Each row is a point on a landscape with many peaks, with its height.
From any point a climber takes the steepest step (rise divided by distance) to one of its 2 nearest points. It stops when none of these is higher. Distance is the straight distance between rows; heights are no part of it.
J804 height 1.82: [-24  32 -29 -43 -22   9 -35 -26 -24 -26 -12   1   8  24   4  -1  -7 -10
  14  -8]
J161 height 4.72: [-10 -11  -5  -7  14  15  72 -14  16 -15   7 -24 -11  -6  -2  43   2  -8
  15   5]
J728 height 7.86: [ 13  18 -33  -4 -29  11 -16 -10  -1 -40  15  12 -22  15  -1  -7  -9  10
 -10 -19]
J829 height 3.27: [  2 -13  24  49  11 -20  13 -10  43  38 -14 -25 -30 -18  -5  44  -5 -37
  -1  11]
J594 height 1.98: [-22  15 -39 -49 -16  25 -10 -24  -7 -19 -18 -38  18  14   6  -4  -9 -12
  48   2]
J741 height 3.12: [-15   7   9  13  27   1  40 -18  -1   4 -29   2 -14 -30 -11   1 -17  -6
   8 -28]
J195 height 4.40: [  5 -28   4 -14  10  -4 -16  -7  35 -16  25  24  42   7  52  11   8  -9
   4  -2]
J132 height 5.67: [-10  12 -12   3  50  19  11   6 -32  -2   2  30   2  11 -19  30   2  31
   4 -43]
J307 height 3.95: [ 15  19   3  33  50  -3  -4  -2   3  23 -17 -26  28  18 -28  41 -15   8
  32 -17]
J28 height 3.93: [-24   6 -11  33  56 -10 -35  -1  -4  24   6 -17  -3  20   8  48 -19  -9
  57 -20]
J378 height 5.36: [ -4 -35  -4 -16 -58  -5  19  14  -9  -8 -11  58 -33  -7  -1 -13  28  -4
 -18  -5]
J738 height 6.77: [ 11  25  55 -13  -5 -16   9   2 -42  -9  12  18  13   3 -44  -7  38   5
  -3  -5]
J811 height 3.84: [ 21 -10  -5   6 -13  14  -9  21  33  16  -5 -29   1 -19  26 -68 -38   0
 -53  17]
J143 height 3.75: [ 28  43  11  26  43 -19 -15   9  16  26 -40 -10  27  19 -33  37  -5  12
   3 -15]
J742 height 2.98: [-11  23   6  -1  -5 -27  47 -27 -19  -5 -29  20 -35 -31 -15 -15  -7 -11
   0 -31]
J911 height 4.02: [-11   9  14  11   5  37 -25   6  24  18  -5 -26  14  -3 -32  12   8 -21
  16  -2]
J820 height 3.40: [  6   0 -30  35  -5  -5 -32  -1  19 -13 -18  19 -22   0 -18 -13   1  25
  16 -33]
J454 height 5.32: [  4  53   9 -20  25 -31 -13  -4 -32  10  -4  40   0  13 -20   3  25  26
  34 -59]
J872 height 6.92: [-20 -31  -2  30  24  29  24   9  13  -6  53  -8 -37  -5   4  39  -3   2
  -2  -6]
J885 height 3.58: [ 24  -5  12  -1 -14 -36   6  14   2   5 -12  13  12   1  -5   5  29  19
 -32  23]
J883 height 3.11: [ 21  16  18  32  21 -17   3 -18  14  -5  18 -26  -9  -3   2   4 -20   1
   3  -8]
J308 height 7.55: [ 15 -17 -47 -25 -45  24 -26   8  14 -14 -24   5 -13  27  18 -49 -32   9
  -1   4]
J576 height 1.85: [  7  -6 -25   1 -20 -50   6  -5  -4 -10  -9   5 -45 -10 -13   2  18  23
  10  -5]
J17 height 4.65: [  1   2  42  14 -13 -13  17 -14   7   0  44  25 -27 -32   9   6  10 -27
 -46 -18]
J753 height 3.97: [  3  33   9  -3  -9  15 -55  -1  17  13   8 -29  39  14 -23  20   8 -26
  33   8]
J94 height 2.77: [  3  20  -5 -21  23 -25  -4  11 -25 -24  18   5  17   8  29  -5  10  37
 -42  28]
J584 height 4.11: [-35 -14  24  33  13 -13  -9  19  10  46 -48 -10 -21 -20 -38   9   8 -10
 -18  18]
J762 height 3.96: [-25  28  13   9   7  -1 -44  19   3  15 -15  14  12   6 -27  32  25 -10
 -26  -8]
J75 height 7.01: [ -9 -17 -11 -21 -20  36 -26   5  17 -19  38 -27  13  22  -2   9  26 -10
  25  15]
J967 height 0.88: [  7   0  17  42  22 -17  -1   4 -10  11  41 -71  -5   0 -11   2  -8   3
  36  34]
J894 height 2.81: [ 12  17   3 -24  -6   8  40 -22 -22 -31  21  47  -4 -12  37  -3 -11  -2
 -26 -16]
J240 height 4.71: [ 17  28  12  -5   2  24  12  11  -4  -2 -10  37   9  -5 -21  33   5   5
 -48 -21]
J803 height 3.79: [ 12 -19   0 -19 -53  27  12 -21  15 -25  30  -9 -26  18 -19  -1  11 -26
  32  -4]
J15 height 2.89: [ 15  23  -4 -32 -22 -17  18 -35 -36 -41  10  51  -1  15  45 -19 -25 -11
 -15 -21]
J580 height 5.59: [-31  18 -13 -10  37  10 -13  -3 -45 -12   7  22  13   3 -15  -2  17  31
  18 -40]
J494 height 5.17: [-14 -15 -22   2  15  17 -30  14  -3  -6 -23  55  34 -16  34 -46 -16  18
 -32 -17]
J179 height 5.66: [-25  -6 -29 -20 -10  40  16   7  -5 -22  13  47 -10  10  -9  40  26   1
   4 -32]
J604 height 5.39: [-18 -13 -11 -24 -22  20  20 -17  11 -16   3  25  -7  -6  11  18  13 -23
   6 -20]
J902 height 7.12: [-15 -41   9  30  44  13  42  32 -25  13  20   7 -12 -18  37   3 -27  19
 -59  34]
J264 height 3.91: [-21 -20  24 -10  24   3 -20 -18  34   7  20  29  41 -11  51   9   9 -33
   8 -12]
J180 height 5.83: [ 14 -47 -30  11 -79   9 -11   4  -7  -6 -27  50 -35  -3  18 -54 -25  -6
   5 -16]
J129 height 3.73: [-31  -8 -20  28  61  16 -31   2   3  31 -23   1  -4  19  -5  47 -22  -2
  34 -36]
J805 height 4.03: [-55 -27 -18 -25  15  37  25   8   5  16 -15 -13  -4 -23  10 -22  -2 -10
  12  11]
J500 height 5.11: [-24 -23 -13  13  14 -10  -4  20  29   6  34  -5 -21  -6  49  50   6  13
 -48  31]
J783 height 5.65: [-24  30 -20  15   6 -15 -35   5  20   8 -16 -48  -8   1  -3  39  -1 -16
  33  23]
J507 height 7.40: [-41 -11  12  -7  11  27   2  12 -40  -8  48 -18 -14 -17   0 -42   8  18
 -19  22]
J85 height 3.57: [-45 -28   2   8  61  34  34  11 -28  28 -31 -28  -8 -21 -15 -15 -21   4
  17  14]
J600 height 3.43: [ 43  16  11 -25 -31 -25   0 -31  37  -5   0   5  11  31  -5  32  19 -35
  32 -10]
J954 height 3.15: [  0  40 -24 -20  15 -16 -10 -34   1 -35  26  18   9  -3  60   4 -18   6
 -25 -10]
J998 height 0.68: [ -5 -20 -22  25  34 -16  -5  -2  10   0   2 -37   4   1  -6   0 -10  23
  53   3]
J332 height 6.60: [ 13 -44 -44 -18 -63  15   2  12  -5  -3 -34  30 -22  25  13 -66 -32   7
  12   0]
J448 height 4.95: [  9   7   1 -11 -45 -44 -15  -1  15  23  -7 -46   5  -2  16 -16  11 -19
  22  54]
J531 height 3.50: [ 25  26  -8  13  53  17  11 -17  -1 -16  26  -2  26   6  16  25 -27  23
 -22 -21]
J296 height 4.12: [-32 -11   3   8   1 -19 -11  11 -13  11 -10  -9  -9  -7 -37  -1  34   3
  32  10]
J758 height 4.35: [  4  -7   4  -6  10  39  57   2  10   5 -21 -26  12  -4 -32  26   5  -1
   9  11]
J438 height 6.21: [ -2  15   0 -15 -55 -11 -13  -5 -25 -13 -31  55 -36  -9  17 -31 -18 -13
 -43  -9]
J184 height 3.36: [-28 -16   1  23  56  17  41  -9 -10  26 -46 -18 -24 -14 -18  12 -25  -7
  25  -8]
J337 height 4.24: [-27 -15  11  51  50   2   5  22   7  28 -26  30 -32  -9   2  33 -13  -3
 -31 -16]
J882 height 1.35: [-24  29  -4 -28  38  36 -12 -18 -25   9   6 -21  62   3  18   0  -9 -10
   2  -3]
J368 height 7.57: [-17 -14 -17 -10 -12  42   0  11 -22 -28  38 -29 -25   8   2 -38  -1  25
  -4  24]
J793 height 0.61: [  5 -12  13  17  25 -24  40 -14 -18  -8  38   5 -21  -4 -26  -7  15  21
  58 -44]
J906 height 3.90: [-13 -33  11  -6 -33  39   9 -13   6 -15  22 -18 -21  -9 -39 -17  22 -17
  35  -8]
J548 height 3.60: [-28 -24 -27  17  36  33 -38   3  18   7  -7   2  22  11  -6  20   1  13
  29 -27]
J428 height 4.01: [-49  15  16 -13  33  29  -6  17 -26   5   5  -8  -3 -22  12 -12 -13  -8
 -53  20]
J22 height 5.15: [ 41  -5   4 -23 -47 -46   4 -25   4  -5 -33   0   4  34 -12  -9   6  -8
  47  10]
J610 height 3.65: [ 16   4 -10  28  33  42 -16  15   4  -8  13 -11  18 -14  25 -50 -49  26
 -48  -6]
J460 height 4.08: [-41  18  22  19  40  24  -4   7 -27  13   6  12 -10 -15  -6  18 -19 -14
 -46  -7]
J646 height 3.72: [-23  28  -4 -33   2   6 -32  -4  -2  -6  20 -42  22  -3  42 -29 -15 -21
 -13  32]
J228 height 5.61: [  3  12   3  10 -22 -39 -11   6  27  22  20 -45  11 -14  18  34  11 -25
  29  48]
J649 height 3.37: [ 14  28   5 -15  -7  -6 -17 -14   9  17 -66 -11  35   6 -25  -3 -11  -8
  -1   0]
J50 height 3.30: [ -7   3  42   6   9  12   9   9   9  -3  62  12 -14   3 -14  44  29 -16
  -6 -15]
J288 height 1.02: [  8 -19  15  38 -15 -26   5 -14   9  14  17 -67 -18 -22 -13 -27   4  -4
  34  29]
J49 height 7.27: [-32   4 -36 -18   5  52 -40  14   1   0  20 -38  14  19 -12  16   4  11
  28   9]
J251 height 6.93: [ 14  14  51  10  14   1 -19   1 -35  -2   9   1  37   3 -36 -35  17   5
   3  -2]
J181 height 2.63: [ 17  17  -7 -46 -37  22 -23  -3 -31 -31  10 -24  11  48 -14 -26  -2  10
   2  29]
J796 height 4.58: [  9  26  17  15  41  19  25  18   4  15 -21   4  10   8 -25  50 -10   6
 -47  -7]
J492 height 6.72: [ -8 -21  15  18   9  14  23  10  16   7  35 -34 -20  -6   1  13   2  -2
 -21  27]
J951 height 0.79: [ 17 -19   8  46  45  -7   0   5  -5   1  27 -42   7  15  -6   5  -8  28
  34  20]
J440 height 6.45: [ 38  -5  15 -20 -38 -42 -29 -14 -14 -23   8  19  13  50 -10 -21  17   1
  41   5]
J95 height 2.97: [ 32  44  24  27  30 -17  15 -13   8  -7  13  -7 -14  -9 -10  11 -15   5
 -23 -36]
J907 height 4.77: [ -5 -19  -5 -21  17  21   1  -2  24 -21  21  38  42   4  62  -2  -9   1
 -27   3]
J890 height 6.44: [ 14  -9  23 -22   8  35  21 -25  -2  -8 -14  14  48  -1  -9 -22 -11 -16
   4 -18]
J352 height 4.27: [ 13  20  37   7 -17 -34  15 -21  14  16 -12  39 -29 -24  -9   4  14 -36
 -14 -44]
J208 height 6.71: [ 17 -41  -3  24  -5   0   7  22  17 -10  15  27  12  -4  12   3  17  34
 -23  -3]
J669 height 4.80: [  3  15   8 -13 -12  15 -17  21 -19 -18   0  51   4   6 -11   5  20   8
 -41 -17]
J886 height 7.29: [  4 -23 -49  15 -29  25  49  20  21  12  -4 -24 -36 -40  37 -16 -29   7
 -45  15]
J959 height 2.66: [-12   4  -9 -23   5 -12 -22  27 -18 -13  25 -20   8  11  18  -2  19  32
 -28  47]
J632 height 3.34: [ 14  11  42  21  40  15   9  10  -2  13  61   7 -10  21 -29  56   9   0
   6 -34]
J198 height 4.67: [-26 -12  13  26  43 -24 -15  22   6  20  23   0 -17  13  19  52  10  -1
   5   8]
J559 height 1.41: [ 33  44  21 -11 -14 -30  19 -23 -15 -11   6 -37   6   2 -22  -5   6  -5
  21   6]
J812 height 5.13: [-26 -23  14  26  35 -14 -12  20  30  24  14 -16 -10   3  42  42   0 -17
 -17  32]
J200 height 6.47: [  7  18  11  -9 -38  11 -17 -16 -34 -14 -20  14  -6   9 -43 -45  -7  -4
   2 -25]
J973 height 4.56: [ 15  18 -14 -12 -39 -19 -32  -1  14  13  -3 -63  18   8   8 -21  -6 -22
  48  46]
J897 height 3.62: [  5 -45  -5 -31 -21  45  11  16  28   5  -2  14  25   5   1 -14  10 -13
  -6  13]
J177 height 0.67: [  7  23  29  -6  26 -24  26 -15 -21  -7  42   2  -2   1 -19  10  22   6
  46 -34]
J233 height 4.33: [ -3 -16  -3  52  32  24  31  29   9  28 -19  14 -42  -6 -29  48 -11  -6
 -34  -7]
J304 height 0.56: [-11 -27 -17  26  18 -29  21 -14  -6  -8  14 -19 -22  -4 -14  -4   5  23
  62 -13]
J25 height 3.56: [ 24  49   2   6   2 -30 -26   4  15   4 -33 -15  12  12 -21  18   6   5
 -12   5]
J243 height 2.43: [ 32 -12   8  16  18 -30  51  -1   9  -6   3  40  -9 -20  13   9   2  25
  -6 -21]
J513 height 4.79: [  8   2   5  18 -10 -47  -5 -24  33   9  34 -35 -10 -12  23  27   8 -28
  36  22]
J602 height 4.14: [-26   4  22  31  42  14  -9   8  -2  15  -7  28 -24 -15 -22  26  -3 -12
 -20 -35]
J433 height 2.19: [ 52 -19  -2  17   1 -38  48  19  17   7 -12  35 -21  -1 -24  18  28  42
   0 -27]
J87 height 5.21: [  4 -28  -9  -8  -8   5  34  18  11  16 -15 -34   1 -22   8 -35  -5  22
 -31  37]
J498 height 3.45: [ 11  11  21 -22 -15  -1 -14 -29 -11 -24  26  17  10   5  17 -16   2 -16
   1 -16]
J562 height 5.05: [ -1   1  -3 -30  -4  25  54 -26   9 -16  18   1 -18  -5 -16  38   8 -21
  24 -24]
J327 height 3.23: [ -8 -23  23  38  31   0  -2  -6  64  29  -9  -3   6  -7  16  38 -12 -32
  -2 -10]
J89 height 4.43: [-15   3  -1  15  36  46  34  27   8  18 -34   3 -15  -6 -34  56  -6  -7
 -26   0]
J169 height 7.10: [ -5  -9  42   5  15  -9 -16  15 -25  -2  28   2  17   2  -9 -28  25  15
 -12  18]
J552 height 0.86: [  4  21  32   9  34 -55   9 -10 -34  -6  54 -19   7  -2  10   6  17  10
  40   4]
J978 height 3.44: [  3  24  -3  21  55  46 -11  -7  -9  -2  31 -12  29  24  11  39 -34  10
 -11 -29]
J419 height 1.71: [ 20  15 -10 -14 -39 -48 -14  -8 -10 -20   8  -5 -23  12  -8  -3  19  11
  -2   6]
J809 height 3.59: [ 19   1   6  25  51  22  12 -10  -6 -17  12 -19  27  -2  20 -20 -43  25
 -21  -4]
J653 height 6.81: [ -8 -10  -1 -12  31  42  15  -8 -17  -3 -16  -5  31  -6 -19 -15 -10  11
  20 -14]
J601 height 7.05: [-16 -52 -34  37  12  36  23  24  20 -11  32  11 -40  -7   6  39  -8  13
   9 -16]
J779 height 4.70: [ -4   0  43  46   2   8  -9  13   2   3  40  44 -34 -21  -5  10   7 -12
 -51 -37]
J746 height 1.51: [-14  47 -17 -39  -1  -7 -45  -4   1  -2  -9 -18  35  23  13  29   6 -15
   3  28]
J110 height 5.71: [  0 -22  21 -30 -56  -5  25  -3 -14  -9 -20  61 -11  10  -1   0  17 -27
 -16  -3]
J333 height 4.00: [-26  26  12  27  35  -2 -65  17 -14  28  -3   4   7   8 -26  22   8  -2
   2 -26]
J373 height 5.30: [-22 -26 -12 -34 -22   0  -7 -11 -12   1 -34  -3   1  -4   6 -62   1 -10
  29   2]
J693 height 4.34: [ 12 -18 -14 -13  23  -8   8  15  -2  -5 -20 -15  46  15 -13   3  17  36
  31  22]
J53 height 3.86: [ 17 -17  12  47  18 -33  13 -23  47  28  14 -46  -5 -18  12  24 -14 -24
  54   6]
J846 height 1.21: [ 21  13  22  13  -9 -21  23 -31 -12   0   2 -56  -1 -20 -20 -25  -8 -14
  46  21]
J46 height 3.99: [-33 -40  11   1  -9  25   2   6 -11   4   3 -17 -15 -20 -40 -22  30 -12
  32   6]
J615 height 3.41: [  7 -40  12 -28 -27  50  -4  20  25  12  -3 -14  36  16 -23 -34  15 -13
  17  11]
J706 height 7.03: [-18  11  -9  -2  25  51  -6 -18 -26  -4   8 -20  20   7 -30  13  -8   2
  17 -25]
J871 height 6.17: [ 18 -14  38 -26 -23  41  31 -24 -14  -7 -10  44  28  -7 -17 -36  -5 -24
 -16 -11]
J201 height 3.61: [ 21   6   8 -18 -40   1  -4 -42   2 -20  30  -4 -10  15   0 -10  -2 -21
  23  -9]
J970 height 1.28: [-14  32 -20 -17  48  26 -17 -27 -34   4 -10   0  66   6  19  11 -22  19
  -5 -28]
J836 height 4.62: [ -7   7  16   5   5 -61  22 -12 -18   4 -11 -19  -6 -21 -10  -7  20   8
  10  25]
J807 height 5.82: [ -9  -8 -29  -2  14  30  27  30 -27 -11   9  49  -8   4 -30  34  20  34
  17 -43]
J135 height 6.00: [ 23  -1  23 -22 -33   8  30 -12 -20 -11 -11  62   6   5 -14  -9   0 -18
 -17 -18]
J220 height 1.57: [ 33  41   0 -25 -22 -47   8 -27 -16 -30  19 -21 -11  25  -7   4   5   4
  10   9]
J142 height 4.92: [ 31  -8   0  -7 -37   5  -3  44 -20 -22   8  57   5   8   0   5  29  28
 -41  -8]
J374 height 6.69: [  9 -16 -23  38   2  18  49  13   7   0   7 -12 -29 -35  35  -2 -26  14
 -44  17]
J768 height 5.07: [ 25  34   5 -21  19 -39  14   3 -26  -2 -24  26  14  16 -25  -3  13  34
   9 -22]
J431 height 3.49: [ -4 -23  34  57   9 -19  10  -6  26  47   8 -37 -28 -24  -6  35  -9 -43
  46  12]
J850 height 3.09: [ 31 -17 -17 -20 -15  15  20  37  -5 -17 -10  15  26   1  30 -15  -3  31
 -52  31]
J31 height 6.35: [ -4   4  -3 -24 -56  12 -17  -1 -27 -13 -32  33 -23   9 -20 -49 -23  -8
 -30  -5]
J382 height 3.77: [-45 -42   7   8  43  37  17  16  -5  32 -26   5  20 -26  -2 -36  -9  -4
   3   2]
J839 height 4.15: [  4  -2  19   4  -2  14  19   2  24  16 -19 -13   7   0 -37  24  13 -15
   0   7]
J441 height 4.28: [ 26 -32 -23 -24 -18  13  24  23  20  20 -15 -20  13 -11  31 -74 -24  10
 -38  22]
J982 height 4.04: [ 19 -59  10  -4 -51  -3  12  18  13  39  -8 -25  -4  -5 -23 -37  25   6
 -23  41]
J415 height 4.76: [ 20  12  -7  -1  29 -13   3   5 -21  -7 -21  -1  32  20 -29  -5  12  39
  29  -9]
J714 height 5.54: [  1 -30 -28  16 -51  13 -35  21   2 -10 -20  51 -20  -7  21 -46  -7  -5
 -14 -24]
J427 height 2.88: [ 19   4 -29 -11  -2 -10  -3  19 -23 -35   6  26  14   6  46 -33 -10  41
 -50  22]
J171 height 4.05: [ 14 -45   2 -24 -19  23   2  30  24   9 -37  38  35  -3  16 -24  10   0
 -31   9]
J676 height 8.13: [ 14   9 -42 -13 -55  16 -24   2   8 -29 -14  20 -29  16  15 -16 -23   6
 -23  -2]
J849 height 3.17: [ -4  38 -15 -17  19  -5   8 -13 -16  14 -61 -16  34  -2 -29  13  -5  -1
  14  -5]
J232 height 7.73: [ -9  12 -29  -4  -5  27 -11  -9 -17 -41  39  -9 -30  -4   8 -22 -11  21
  -4  -8]
J162 height 5.53: [ 19  37  30  -9 -36 -60  27 -31 -13  -1  -3  -4 -39 -10   0  -8   5 -15
 -28  10]
J261 height 3.71: [ 30  -8 -32   6  16  39 -16  29  34   9 -15 -14  30   0  29 -54 -41  26
 -48   8]
J645 height 7.13: [-44  14 -20 -11  19  38 -19   5 -22   7  -9 -25  10  13 -40  20   8  10
  33 -10]
J508 height 4.36: [ 24  27  -3   0  35 -19   8  -5 -13   8  -9  -8  35  15 -18  27   9  19
  55 -16]
J759 height 4.60: [  8 -36  11   7 -51 -15  -4   8   3  12  -2 -28 -23  -4 -31 -32  29   6
  -1  28]
J9 height 5.81: [ 25  31   7  -5 -29 -32  25 -21 -19  -4 -22  -4 -28 -21   6 -18 -11   1
 -53  17]
J231 height 1.75: [ -5  16  31  22  26 -36  15  -4  -4  13  53 -43   5 -13  43  37 -14 -25
  35  39]
J719 height 4.55: [-49 -29  -1  27   9  -5   4  14   2  46 -13 -53 -53 -35 -15 -18  -7  -6
   1  36]
J921 height 4.63: [-40 -31 -23 -47 -24  15  16  -5   4  12 -36  11   1 -16   9 -33  12 -25
  27   3]
J938 height 4.84: [  1 -43  -3 -28 -27   2  -7   6  22   5 -40  62  24  13  30 -18   4 -12
 -12   1]
J640 height 3.38: [ 15  15  18  30  58  33 -12   4  -3   8  41  -2   7  35 -12  52 -14  12
   5 -39]
J785 height 3.05: [ 33  14 -10 -21 -42 -10  -4 -26  51 -13  -7 -12   5  24  16  28   1 -27
   2   8]
J929 height 4.07: [-38  19  34  43  57  -7 -36   1 -14  35  -2  11 -19  -2 -18  24  -3 -19
   9 -34]
J975 height 2.76: [ 26  28  10 -42 -21  32 -13 -13 -21 -20   6 -22  45  41 -18  -3  -2  -8
  -1  20]
J862 height 5.85: [ -4 -56   8 -44 -46  15 -24  -3  15   7 -19  46  22  34  17 -44   1 -25
   6   6]
J736 height 4.99: [  6   3 -23  -3  21  17 -12  -5  10 -19   1  48  38  -1  49  -7 -26   6
 -27 -29]
J910 height 6.28: [  7  26  -1  14  -2 -40   2  10  19  16  -8 -49 -13  -7   1  39  15   2
  13  39]
J961 height 4.49: [ 23  -5  38  14 -24 -44  15 -33  17  -5  30  16 -27 -19   5 -17  13 -27
  -5 -27]
J739 height 6.59: [ 10  14  27 -27 -17  -3  12 -20 -41 -15  -1  16   8  14 -56 -26  14  -7
  24 -14]
J712 height 4.10: [ 26  -7  -7 -31 -32 -41  14 -23  22  -4 -16  23  -6  21 -10  12  19 -13
  41 -18]
J490 height 2.72: [ 16 -11   7   4 -20  17  62  -2  -5 -14  17  45  -7 -39  40   6  -9  -7
 -43  -6]
J176 height 2.87: [ 19  54  14 -31  -3  28   6 -27 -18  -5  -7 -23  48  16 -16  13  -9 -14
  -3  -9]
J3 height 5.48: [-16  39  -7   4  37 -19 -26 -20 -28   6  -9   8   3  -4 -16   6  -1  14
  27 -37]
J932 height 3.55: [  7 -54  15  -7 -27  32  11  36  23  34 -15 -32  15  -3 -36 -37  29   0
   2  31]
J210 height 3.29: [-20  -6 -10 -17  11   8 -36 -12 -37 -17 -10  20  22  -5  -6 -56  -5  25
   5 -14]
J775 height 2.01: [ 31  -3 -25  10 -16 -51  26  10  10  -1  -7  26 -48   6 -30  21  26  35
   7 -26]
J701 height 6.56: [-14 -20 -24 -39 -29  24 -14   8  34  -4  19 -35  -1  16  26   4  10 -15
  11  34]
J767 height 5.46: [-15 -15 -16 -18 -18  -4  10   9  24 -12  32  -3 -20  -4  26  47  23  -3
 -30  28]
J957 height 6.84: [ 13 -32 -12  45  21  20  30  33  -5   5  17   2  -7 -23  45 -16 -36  32
 -57  24]
J519 height 2.90: [ 32  36  -3  16   9  -2  30 -24  -5 -17 -10  19 -11 -19   0 -11 -27  10
 -26 -39]
J477 height 2.93: [ 13  34  -6  11  -2  -9  35 -21  -5  -9 -17  43 -48 -36  -2  -6 -20  -6
 -17 -51]
J993 height 3.39: [  3 -11 -23 -32   4  18 -24   4 -20 -16 -19  17  36  19  -2 -34  11  28
  15   1]
J146 height 3.85: [ 36   7  25 -14 -35 -34   8  -6  18   3 -25  25   0   5 -10   5  15 -15
 -37   6]
J986 height 3.42: [ -3  31 -23 -19  17 -17 -17 -20  12 -29  26 -35  14  -1  56  -7 -14   9
 -19  24]
J749 height 7.28: [-14 -15  17 -12  -4  13  -8  18 -39 -22  33  17   2  -2 -11 -43  19  29
 -26  18]
J730 height 5.16: [-19 -15 -18  -7 -43 -20 -37   5  18  23 -35 -17 -25 -11   1 -47   5 -12
  -3  21]
J506 height 3.35: [ 35   1  12 -15  -9  -4  18  24   4  -1 -20   7  35   5   0   3  13  23
 -50  35]
J238 height 5.12: [-15  25  -1 -11  10   1   3   6  14  -7  27 -32  -3  12  13  55   9  -4
 -22  30]
J315 height 3.00: [ 10  41 -19 -31 -11 -32 -13 -27 -29 -36  10  31  -3  18  43  -6 -10   1
 -21 -11]
J133 height 4.74: [  3   1  12  34  -3   1 -26  23   1  -6  20  41 -22  -9 -16   4  17  15
 -39 -19]
J218 height 4.06: [ 16  14  23 -13 -31 -38  -6  -8  18  10 -31  50 -19  -4  -7  10  14 -19
 -26 -28]
J371 height 6.19: [-11 -21 -35   1 -15  19  42  31   8  18 -41 -16 -27 -37  11 -31 -10  18
 -44  27]
J325 height 4.29: [-24   5 -12  30  63 -25 -30  18 -11   8  30 -15 -29  24  23  53 -11  10
  22   5]
J362 height 3.06: [ 10  29  64  30  25 -30  25   8  -6  43  25 -26  12 -18  -5  40 -12 -40
  20  27]
J121 height 5.14: [-12  39  17  -6 -14 -59   3 -13 -13  15 -32  -5 -28 -26 -18  -4  13 -10
 -11   9]
J521 height 2.46: [ 18   9  46  34  42 -56  29  -5 -10  36  33 -34   9 -20  27  23 -13 -23
  39  34]
J248 height 2.82: [ 39 -17  -9   2 -50   8 -13  -7  50  -1 -19  -9   3  15  -3  -2  -8 -20
 -16  11]
J97 height 5.31: [-25   0 -32  17  10  -5 -15  13  23   9  -6 -26 -19   5 -16  57  15  -2
  42   3]
J595 height 2.24: [ 16  28 -32 -26   3   2   2 -23  -4 -15 -14 -38  36  16   0   1  -4   7
  55   9]
J54 height 1.20: [ -5  38  12  24  28 -52  -9  -9 -14   3  48 -34 -16  -6  23  17  -8  -6
  39  15]
J666 height 4.85: [-52 -27 -24  17  19  19  21  18  11  21 -17 -48 -48 -16 -12  13 -17  -4
  25  24]
J726 height 5.94: [-20 -31   6  16  33 -10  22  14  16  26  17 -41 -10  -6  41  17 -11  -3
 -17  44]
J769 height 7.24: [ -4 -47 -38  45   6  36  24  36  23  -8  28  23 -31 -21  50  22 -18  13
 -18  -5]
J634 height 5.84: [-20  -5 -26  -6  -6 -28 -18 -27 -13 -20 -22  -6 -14 -13  18 -67 -15   5
  27 -18]
J5 height 3.25: [-13   7  61   4  16  15   8   6   3   8  47  -1  22   5  -5  32  23 -25
  -9   5]
J86 height 3.92: [-25  15   7 -15  20  28 -15   4  -1   1  13 -23  21 -17  29 -22 -16 -10
 -32  24]
J705 height 3.28: [  3  24  16  12  -6 -19 -29 -20  10 -12  16  -9  -8 -13   1   0   1 -11
  -9  -9]
J613 height 6.18: [ 16 -27 -34   0  -2   7  28  25   0 -26   4  42   3   3  -2  21  20  37
   8 -15]
J206 height 1.42: [-31  46 -17 -26  23  24 -33  -3 -18  18  -8 -36  51   0  11  25 -11 -18
  20  14]
J276 height 2.44: [  3  32 -32 -13  17   8 -18 -20 -29 -23   8 -43  25  18  -2 -17  -9  24
  20   6]
J918 height 4.30: [ 21   8 -22  12 -23 -12 -40  -8  29   3 -11 -50  17   7 -17  -4   0 -10
  68  16]
J324 height 1.67: [-31  41 -25 -45 -15 -20 -24 -11 -10 -20  -6  -6   4  13  28  21  12 -12
  -1  13]
J526 height 7.18: [ 25 -20  31 -17 -49 -30 -17 -15 -13  -9   0  39   6  43  -9 -31   0  -7
   8   6]
J205 height 3.51: [-21 -21 -37  22  18  14 -33  -8  27   6 -28  19   2  -3 -14  -4  -6   9
  35 -46]
J222 height 5.06: [-37 -16 -26  21  31  31  -1  13  17  24 -15 -50 -35   9 -28  39  -9  -6
  38  13]
J101 height 7.02: [ 15 -44 -31  34  -9  25  13  37  30 -11  17  34   5 -15  41  16   3  21
 -32  -7]
J661 height 2.60: [ 40  -9   2  18  -1 -13  58  15  16  -8   9  60   1 -21  43  24  -4  12
 -35 -30]
J57 height 3.98: [-19  22  21  18   2  -6 -27  27   6  26 -37  15 -16 -11 -39  18   8  -3
 -47   0]
J692 height 3.76: [ -2 -16 -16 -40  -6 -15  -8   4 -17 -13 -18   2  43  26   6 -22  16  25
  28  29]
J696 height 2.52: [ 14  15  -9 -19 -10  13 -16 -11 -37 -36  19 -27  11  23 -20 -50  -7  22
  19  14]
J948 height 6.57: [  1 -40   8 -23 -58   7 -17  -4 -20 -11  -6  60  -1  41   0 -51  -9  -3
  10   0]
J328 height 5.87: [ -6   7 -18 -25 -39 -29 -51 -14  11 -12 -45  14 -15  20  17 -43 -24 -15
   0  -1]
J60 height 3.48: [-11 -27  29  17  11 -11 -25  -5  66  24  11   5  30  -9  35  17   4 -38
  11  -4]
J160 height 4.31: [-33 -31   8  31   7 -20  -1  18  -3  29 -18 -22 -33 -21 -27  -6  13  11
   9  20]
J191 height 3.19: [  0  16  63  23  25   4   9  -3   0  24  37 -14  27  -7 -11  33   5 -41
  23  11]
J436 height 5.33: [ 13 -26 -21  12 -22  18 -33  33  -4  -7 -23  53  11 -17  35 -55  -8  23
 -33  -7]
J830 height 5.52: [ -4  12   0 -13 -50 -36 -51  -8   8   9 -37  -6  -5  14  -9 -25   6 -19
  19  13]
J115 height 2.99: [  4  64  -3 -38   1  23   3 -29 -23   4 -43  -9  35   8 -34  26  -4 -15
 -14 -23]
J78 height 4.09: [ 25  25  -8   1 -17  -6 -36  -6  30   0   8 -32  27  21 -20  24  13 -15
  56  -3]
J136 height 6.02: [  9  21   2 -17 -38 -13   7 -17 -11 -22 -21  15 -26 -15  23 -25 -32 -12
 -50   5]
J711 height 5.10: [  7 -26 -16   6 -61  11  17  38 -19  -9  -1  53 -30  -4 -18   5  30  12
 -34   2]
J65 height 6.20: [ -9  10 -12 -16 -15 -30 -40 -40  -3 -12 -29  23  -2   1  20 -33 -13 -12
   9 -19]
J84 height 4.91: [ -2 -25  -8   6 -52 -22 -27   5   2   7 -18  -3 -36  -9 -15 -48   7   6
 -26  14]
J542 height 5.95: [-13 -27 -30 -39 -35   3   6   7  20 -12  25 -11 -11   5  39  13  23  -7
 -12  37]
J284 height 3.33: [ -4  -5  -1  18  14  -4 -25  -3 -16  -8  -5   8  -8 -16 -18 -43   0  24
   6 -17]

Where does a climber stop that starts at each point below?
J195 -> J676
J490 -> J49
J521 -> J886
J820 -> J769
J121 -> J676
J850 -> J49
J288 -> J49
J248 -> J49
J882 -> J415
J181 -> J415
